A landscape with many valleys, sampled at points; each row gives a point and its height.
From any point a ball takes the steepest step (drop divided by distance) to one of its 2 nearest points. It stops when none of these is lower. Distance is the straight distance between rows; heights are no part of it.
Rukun h=159: 143, 98, 156, 73, 138, 138, 129, 102, 173, 143, 159, 133, 133, 114, 85, 92, 117, 150, 96, 87
Zadi h=412: 153, 128, 83, 140, 137, 102, 122, 132, 126, 139, 147, 160, 124, 146, 124, 155, 150, 184, 108, 116
bipop h=264: 166, 66, 161, 60, 157, 132, 115, 97, 149, 155, 121, 129, 101, 128, 103, 104, 126, 152, 119, 101
tode h=392: 100, 123, 110, 118, 166, 148, 41, 85, 169, 123, 154, 130, 147, 130, 110, 145, 133, 135, 120, 141
lud h=620: 123, 120, 175, 109, 162, 115, 128, 87, 135, 160, 110, 150, 129, 144, 140, 181, 128, 148, 170, 132
vagav h=351: 128, 110, 77, 172, 160, 114, 138, 98, 158, 169, 130, 140, 132, 155, 180, 196, 123, 168, 132, 145
mab h=320: 149, 141, 168, 112, 102, 96, 95, 79, 111, 119, 75, 118, 135, 123, 143, 151, 140, 116, 108, 134
fotim h=381: 83, 120, 109, 124, 106, 138, 158, 128, 134, 101, 138, 150, 172, 95, 114, 119, 101, 124, 154, 175
Ripum h=869: 138, 108, 104, 108, 104, 86, 205, 133, 129, 158, 163, 161, 142, 137, 131, 111, 98, 144, 121, 137
lino h=568: 95, 164, 168, 85, 100, 138, 92, 157, 103, 130, 154, 156, 141, 149, 97, 127, 155, 99, 103, 99
mize h=267: 101, 145, 66, 134, 108, 133, 115, 126, 131, 104, 136, 120, 179, 109, 107, 93, 97, 113, 78, 166
Fadar h=455: 100, 127, 110, 129, 125, 120, 102, 88, 169, 131, 144, 148, 167, 115, 111, 135, 116, 148, 116, 136
bis h=266: 120, 121, 206, 77, 79, 138, 157, 149, 83, 103, 99, 143, 160, 80, 102, 125, 130, 112, 113, 137
pom h=427: 70, 154, 141, 137, 124, 122, 164, 134, 138, 118, 125, 120, 185, 124, 149, 145, 108, 133, 163, 170
Vovo h=499: 161, 109, 154, 131, 110, 121, 153, 179, 61, 117, 122, 169, 98, 126, 102, 123, 155, 132, 135, 124
petif h=403: 180, 73, 121, 95, 112, 116, 127, 75, 115, 148, 76, 159, 91, 111, 120, 135, 118, 115, 133, 137
rize h=32: 144, 107, 160, 108, 133, 143, 141, 169, 102, 85, 129, 83, 168, 86, 107, 90, 107, 119, 99, 146
Bisu h=268: 173, 129, 114, 104, 143, 121, 100, 142, 98, 128, 134, 120, 127, 151, 102, 104, 157, 128, 63, 104
fili h=385: 126, 108, 170, 126, 139, 153, 118, 111, 154, 135, 101, 86, 79, 136, 144, 81, 140, 107, 169, 84
rirez h=531: 101, 169, 137, 76, 92, 125, 106, 131, 100, 116, 137, 158, 174, 125, 93, 127, 139, 104, 62, 133
pofa h=540: 92, 164, 67, 170, 100, 119, 161, 141, 152, 112, 165, 102, 148, 144, 151, 92, 117, 96, 106, 128
kado h=575: 99, 134, 57, 180, 130, 122, 183, 138, 152, 128, 148, 107, 169, 131, 171, 107, 81, 120, 125, 177
Mer h=775: 117, 149, 146, 159, 112, 120, 161, 136, 134, 149, 133, 152, 86, 150, 166, 149, 152, 133, 173, 85
bitiz h=404: 135, 111, 91, 179, 140, 108, 178, 108, 154, 158, 120, 114, 122, 128, 192, 170, 92, 149, 145, 161
Ranet h=364: 127, 128, 93, 85, 149, 143, 105, 135, 118, 156, 145, 166, 104, 170, 93, 124, 156, 128, 90, 114
dege h=521: 118, 122, 176, 77, 134, 140, 133, 172, 130, 163, 171, 172, 106, 159, 100, 110, 142, 153, 138, 89
vivip h=463: 135, 143, 53, 170, 114, 133, 138, 129, 138, 144, 170, 159, 122, 147, 150, 143, 145, 170, 92, 99
gisa h=505: 129, 159, 59, 176, 107, 124, 127, 124, 145, 122, 157, 120, 119, 137, 141, 101, 137, 120, 97, 103
Buvub h=347: 185, 71, 178, 79, 143, 112, 129, 98, 126, 133, 87, 126, 111, 118, 111, 127, 123, 135, 116, 139
pipa h=821: 151, 158, 108, 188, 84, 96, 170, 112, 136, 119, 119, 115, 104, 144, 170, 129, 126, 112, 139, 108
fosas h=233: 149, 111, 124, 135, 141, 123, 148, 117, 149, 135, 139, 105, 113, 134, 136, 131, 115, 130, 150, 102
kiku h=196: 157, 126, 190, 119, 128, 135, 112, 140, 96, 110, 88, 69, 133, 138, 137, 108, 153, 73, 116, 96
resu h=343: 80, 146, 73, 137, 114, 135, 159, 145, 110, 117, 125, 148, 129, 130, 122, 120, 125, 88, 135, 166
baf h=880: 168, 112, 110, 114, 72, 90, 185, 138, 130, 129, 152, 140, 138, 118, 95, 79, 102, 138, 93, 99
Gebon h=299: 68, 152, 106, 155, 103, 151, 133, 129, 135, 122, 133, 156, 93, 136, 132, 115, 142, 72, 154, 113
piz h=217: 144, 139, 172, 86, 98, 102, 106, 86, 107, 135, 80, 149, 94, 133, 132, 131, 160, 101, 130, 112
mar h=647: 101, 128, 89, 140, 174, 154, 116, 180, 133, 140, 168, 142, 116, 158, 122, 135, 145, 158, 139, 122
Gufef h=426: 161, 98, 184, 101, 160, 146, 120, 137, 105, 119, 94, 139, 98, 114, 110, 138, 150, 161, 179, 130
zono h=272: 133, 124, 85, 159, 148, 125, 86, 88, 175, 155, 131, 141, 115, 144, 162, 166, 144, 152, 141, 137
bani h=888: 165, 116, 136, 100, 69, 110, 157, 125, 107, 97, 129, 129, 164, 91, 82, 77, 113, 122, 83, 133
pofeb h=545: 115, 112, 101, 152, 150, 99, 154, 135, 150, 135, 140, 153, 186, 134, 141, 159, 85, 181, 139, 199
Gare h=572: 116, 104, 79, 153, 145, 113, 157, 129, 140, 149, 137, 116, 181, 99, 155, 123, 61, 144, 126, 201
baro h=122: 166, 92, 124, 114, 138, 168, 104, 130, 103, 107, 103, 98, 132, 83, 87, 95, 105, 98, 98, 147
Dar h=838: 169, 142, 100, 173, 92, 77, 197, 132, 137, 135, 147, 126, 132, 127, 173, 144, 111, 170, 146, 113
badop h=449: 134, 95, 126, 65, 140, 134, 160, 146, 111, 163, 155, 164, 83, 160, 99, 126, 135, 129, 132, 103
vosov h=98: 168, 115, 173, 103, 114, 126, 107, 127, 86, 117, 82, 127, 104, 125, 103, 120, 162, 84, 132, 102
posit h=740: 117, 117, 127, 137, 130, 142, 158, 141, 144, 177, 171, 183, 76, 150, 147, 144, 145, 159, 172, 83
sarus h=262: 124, 111, 58, 125, 150, 154, 116, 121, 117, 137, 118, 118, 95, 151, 127, 129, 128, 91, 92, 150
Lader h=667: 93, 121, 158, 139, 140, 138, 120, 84, 173, 155, 122, 159, 104, 136, 138, 154, 132, 149, 177, 115
siso h=470: 143, 111, 152, 115, 127, 148, 132, 162, 87, 127, 122, 185, 78, 119, 101, 149, 137, 136, 187, 133
viba h=503: 107, 170, 151, 97, 88, 126, 125, 138, 87, 103, 113, 120, 184, 108, 122, 139, 144, 98, 84, 169
Monur h=487: 147, 118, 163, 129, 169, 132, 107, 158, 117, 114, 127, 118, 136, 118, 113, 145, 116, 172, 150, 153
vep h=394: 152, 118, 111, 175, 140, 94, 154, 99, 106, 152, 90, 97, 130, 114, 177, 167, 89, 104, 129, 178
lofe h=542: 105, 125, 157, 118, 164, 149, 127, 171, 139, 110, 170, 95, 164, 106, 116, 115, 116, 182, 145, 129
zeges h=615: 97, 165, 157, 106, 116, 117, 120, 130, 137, 140, 133, 138, 131, 149, 122, 134, 146, 128, 129, 104
Vibet h=188: 180, 102, 93, 126, 135, 144, 83, 138, 109, 107, 108, 95, 127, 124, 94, 79, 121, 95, 64, 109
Zezeg h=65: 98, 140, 160, 142, 110, 167, 149, 165, 120, 95, 122, 85, 133, 104, 112, 91, 128, 76, 139, 112
livuv h=307: 134, 118, 147, 98, 77, 142, 151, 114, 88, 95, 82, 142, 132, 70, 105, 116, 116, 85, 134, 143
bek h=407: 158, 176, 145, 142, 108, 92, 79, 101, 119, 107, 120, 99, 135, 129, 147, 132, 146, 131, 103, 107
ledi h=666: 54, 165, 131, 133, 149, 140, 114, 161, 132, 131, 170, 147, 139, 147, 112, 145, 131, 140, 138, 129
rubim h=121: 136, 146, 202, 103, 102, 151, 138, 197, 100, 92, 136, 79, 156, 98, 108, 103, 138, 134, 107, 113
zataz h=802: 106, 162, 148, 187, 90, 115, 160, 114, 155, 117, 126, 139, 105, 121, 164, 139, 128, 120, 170, 118
dalib h=149: 123, 133, 133, 156, 138, 135, 161, 142, 138, 112, 136, 77, 131, 125, 131, 101, 110, 107, 145, 117
kif h=471: 95, 175, 144, 128, 104, 101, 167, 137, 97, 114, 110, 129, 176, 127, 149, 135, 126, 108, 120, 164
dad h=566: 144, 116, 146, 105, 147, 111, 143, 110, 110, 161, 104, 163, 87, 165, 164, 189, 145, 151, 157, 134
Toma h=206: 135, 109, 60, 144, 149, 138, 109, 136, 122, 125, 131, 108, 138, 111, 122, 119, 98, 104, 99, 159
gafun h=199: 119, 150, 208, 99, 101, 135, 137, 150, 123, 109, 122, 103, 167, 86, 123, 144, 140, 126, 134, 119
giku h=853: 141, 114, 115, 140, 114, 95, 210, 141, 137, 165, 156, 151, 132, 148, 156, 157, 116, 165, 151, 110
Raraf h=317: 159, 106, 143, 157, 156, 117, 129, 81, 169, 140, 118, 94, 136, 108, 150, 143, 86, 128, 142, 138
Dukeb h=287: 142, 141, 171, 139, 145, 149, 99, 126, 139, 114, 98, 46, 110, 128, 152, 88, 130, 81, 128, 95
lizis h=562: 130, 148, 136, 151, 166, 152, 99, 157, 109, 121, 113, 111, 83, 156, 154, 139, 170, 125, 163, 134
Gevo h=504: 120, 123, 109, 154, 143, 93, 88, 109, 158, 141, 141, 128, 195, 125, 139, 163, 99, 178, 108, 165
zinu h=518: 125, 156, 110, 176, 171, 140, 79, 145, 126, 103, 118, 72, 117, 130, 146, 136, 127, 119, 133, 136
suf h=127: 87, 131, 114, 101, 109, 174, 130, 152, 104, 93, 121, 124, 138, 108, 78, 83, 138, 62, 120, 131
sikob h=344: 171, 131, 106, 122, 153, 98, 82, 130, 121, 124, 145, 129, 132, 146, 114, 136, 146, 174, 68, 123
kal h=468: 141, 175, 134, 175, 109, 113, 87, 124, 106, 90, 96, 86, 119, 124, 139, 133, 132, 96, 137, 131
fezu h=703: 99, 106, 134, 115, 142, 134, 130, 117, 179, 158, 168, 181, 120, 137, 111, 136, 136, 168, 178, 103
Kato h=292: 105, 147, 141, 138, 159, 140, 37, 88, 180, 122, 130, 108, 110, 143, 140, 133, 147, 149, 133, 113
ruti h=592: 128, 127, 118, 131, 182, 143, 107, 172, 150, 125, 181, 107, 130, 129, 109, 114, 141, 191, 121, 107
runon h=254: 87, 130, 114, 111, 115, 172, 114, 107, 117, 121, 94, 145, 72, 139, 130, 122, 156, 62, 152, 133
pof h=192: 110, 113, 111, 100, 153, 172, 125, 130, 128, 130, 106, 116, 111, 132, 106, 113, 129, 62, 124, 130
favot h=133: 142, 127, 124, 178, 142, 131, 62, 66, 190, 141, 134, 120, 130, 129, 156, 125, 126, 165, 145, 107
zed h=513: 134, 126, 106, 146, 135, 131, 106, 135, 93, 123, 100, 158, 81, 149, 151, 177, 153, 153, 172, 151

Call two points neighbours if one is among the 2 nearest of the other. Go from one point of each pair to the other, from neighbour to neighbour, staying as low as possible. Name the highest point that can't be avoided.
favot and Zezeg => bitiz
Rukun and zed => lizis
Gufef and Toma => Vovo
pof and vosov => fili
Toma and Zezeg => sarus

Write out the way that a ball takes from each point below.
zinu => kal, bek, mab, piz, vosov
baf => Ripum, giku, Dar, pipa, zataz, Mer, posit, fezu, Lader, lud, dad, zed
Gare => pofeb, Gevo, Fadar, tode, Kato, favot
lino => rirez, viba, kif, pom, fotim, resu, Gebon, runon, pof
gisa => vivip, Zadi, sikob, Bisu, Vibet, baro, rize
